Points on a hilly landscape, in no order, each with its height.
A ball rolls from a point to the lowest of its 3 nearest points, and stops where none of them is lower. Distance is the straight distance between rows; heights are no part of it.
Sesi: [113 143  95 157 138 190 105 132 154  83 147 139 131 115 119 174]  (h 81)
zikir: [138 151 106 148 131 154 133 135 144 108 136 109 106 153 124 155]  (h 278)
zifus: [ 78 132 133 162 145 130 120 136 106 131 105 153 171  51 159 140]  (h 275)
voru: [136 143 109 135 133 136 139 131 135 110 131 108 114 160 132 142]  (h 449)
vub: [121 129 134 151 128 137 127 113 114 136 125 140 151 109 138 128]  (h 554)
Levo: [164 127 134  82 120  97 135 133 132 127 137 106  96 195 111 131]  (h 720)
Rinib: [115 137 129 161 126 144 124 117 108 124 125 149 152  96 138 133]  (h 379)
bupez: [101 136 134 163 129 136 122 133 105 132 110 153 164  66 152 140]  (h 247)
Dugot: [133 114 124 111 130 106 134 116 128 146 119 111 136 156 132 105]  (h 659)
badap: [161  87 171  57 125  47 183 106 114 183 112  95 106 139 129  85]  (h 256)
daror: [159 152 115 136 124 144 127 144 151 110 182 113  79 198  88 162]  (h 555)
mesi: [ 81 144  98 171 132 186 101 144 132  70 132 175 175  70 119 157]  (h 417)
favo: [164  97 156  68 122  75 168 124 129 154 113  96 104 161 115  90]  (h 339)
Puz: [ 96 101 172 101 133  83 129 124  97 181  72 137 134  95 165  71]  (h 171)
Pora: [158  88 162  64 122  64 176 114 122 174 118  98 111 145 121  84]  (h 132)
zeko: [115  96 161  97 130  85 132 115 113 175 119 123 133 127 143  73]  (h 144)
Gep: [103 138 100 161 135 191  97 126 137  75 142 155 150 101 115 168]  (h 116)
meli: [160 109 139  73 114  84 145 128 131 141 117 104 111 169 112 102]  (h 684)
sala: [ 96 149  88 163 140 202  89 138 140  65 150 163 159 106 118 175]  (h 200)
buv: [140  79 176  64 134  59 167 110 115 186 115 105 116 130 140  80]  (h 172)
Rozek: [186  96 162  52 109  65 168 113 126 153 112  99  83 171 100  95]  (h 912)
Mikur: [102 135 138 152 133 125 119 129 102 140 102 149 164  70 159 130]  (h 295)
dariz: [120 153  84 155 137 193  98 140 162  77 154 132 129 119 121 179]  (h 92)
vilo: [165 167  81 156 109 171 115 143 171  78 195 119  86 190  77 168]  (h 686)
deg: [157 179  82 155 108 183 109 156 167  73 184 130  99 160  97 175]  (h 131)
rasom: [ 74  91 156 136 146  99 103 105 106 162  63 149 174  55 183 100]  (h 279)
lil: [175 148 110 129 126 138 141 141 162 103 195 105  82 213  76 165]  (h 604)
pim: [135 166  84 153 130 188 102 154 164  75 161 128 116 126 115 182]  (h 105)
voka: [125 128 125 154 133 144 130 112 119 131 128 135 143 124 133 131]  (h 420)
vonu: [100 140 129 162 131 150 122 135 110 119 119 158 155  72 136 138]  (h 207)
Fusis: [ 86 100 157 121 140  94 115 114 108 175  57 139 157  67 179  82]  (h 246)
Mitas: [160 169  93 151 111 173 115 152 163  82 191 119  84 178  89 165]  (h 460)
gar: [156 149 124 131 118 134 134 149 142 115 171 106  88 193 103 155]  (h 392)
Moser: [ 88 151  85 170 145 205  88 145 140  54 154 172 167 105 115 182]  (h 393)
riru: [175 103 154  60 115  75 160 125 129 144 116 103  99 175 104  99]  (h 557)
nad: [ 75 130 120 169 137 152 119 146 113 113 118 159 170  52 141 142]  (h 248)
Fom: [144 150 118 127 127 130 137 145 130 111 142 107  95 183 122 147]  (h 86)
loviv: [103 139 124 166 123 161 121 134 113 111 126 156 157  78 130 140]  (h 180)
Ladam: [ 83 119 140 150 144 115 112 122 106 146  89 145 172  53 176 133]  (h 294)
Vuket: [144 175  81 154 121 183 106 157 171  71 172 124 106 145 109 181]  (h 130)
punir: [110 122 149 122 123 105 119 119 107 168 111 138 145 111 156  91]  (h 315)
fifi: [113 140 133 160 126 140 122 126 103 134 117 154 155  85 147 133]  (h 296)
Tun: [146  90 159  75 130  73 165 112 123 171 120 103 119 138 129  83]  (h 148)
nela: [176  94 166  53 113  58 179 115 115 161 109  98  96 159 111  90]  (h 644)
Rinil: [ 75  85 163 134 142  99 106  98 102 172  54 150 179  52 177  87]  (h 260)
Dopu: [141 170  93 149 118 172 111 153 160  87 165 124  98 150 111 169]  (h 195)
Fupap: [143 154 110 138 124 143 136 149 139 108 144 110  97 168 120 154]  (h 96)
tepu: [125 135 124 159 133 163 123 111 124 120 127 136 141 116 129 140]  (h 107)
bogo: [130 125 128 140 130 121 125 110 114 147 128 130 145 138 142 114]  (h 709)
Fosut: [176 138 125 105 132 110 138 135 144 118 179 107  86 216  93 155]  (h 514)
favir: [110 135 118 163 128 180 116 127 123 100 130 156 149  93 121 148]  (h 137)
Foman: [163 161 106 150 114 161 123 146 157  97 184 116  80 186  88 163]  (h 688)
Zud: [135 152  95 150 131 167 124 143 152  98 143 116 103 140 122 160]  (h 97)
Fesiv: [115 134 140 142 122 120 116 127 104 148 111 149 156  92 155 116]  (h 517)
bomu: [177 154  79 151 121 161 126 146 181  80 195 101  74 216  61 169]  (h 940)
serul: [112  94 176  87 131  82 141 117 100 186 102 127 124 120 148  69]  (h 151)
diru: [ 92 118 146 130 136 101 112 122 107 168  77 143 157  76 177 104]  (h 337)
senun: [132 124 124 127 132 115 130 113 127 144 123 118 142 147 135 110]  (h 668)
vupum: [ 98 139 112 167 129 182 106 134 124  89 133 159 158  80 115 146]  (h 174)
lotin: [118 108 154 107 127  94 124 111 115 170 117 127 139 126 141  85]  (h 164)
Vanu: [136  95 148  85 129  81 147 113 130 170 123 110 126 143 127  82]  (h 128)
Leb: [101 115 161 115 124  97 112 127 104 173  86 143 150  96 162  83]  (h 254)
luta: [135 129 113 133 134 123 136 121 129 128 124 111 128 159 132 125]  (h 594)
tis: [ 84  89 166 115 140  84 129 109 100 181  55 139 150  75 174  69]  (h 206)
fubab: [151 111 129  85 130  93 149 130 130 141 119 103 123 164 119 105]  (h 675)
sor: [114 132 107 162 136 186 110 122 135  91 138 149 141 100 119 159]  (h 106)
gupa: [186  94 171  46 109  35 186 101 112 181 106  90  93 158 131  86]  (h 138)

Call two points neighbours if one is among the 3 nearest of the other. Go from one point of each pair to the other, from neighbour to neighbour, staying as low as possible. Name the highest point that can't be avoided.
tepu, Fom | Rinib
Fom, Pora | diru
Sesi, Fom | Dopu

For each start below, name the point where the ball stops.
luta | Fom
diru | Vanu
fubab | Pora
Zud | Fom
meli | Pora
Rinib | Sesi
Ladam | Sesi
fifi | Sesi
Foman | Sesi

Two balls start at each pair of points below. Name the first point that both come to, or write -.
zikir, Fosut | Fom
senun, Levo | Fom
rasom, Leb | Puz
pim, vupum | Sesi
Fesiv, Rinil | -
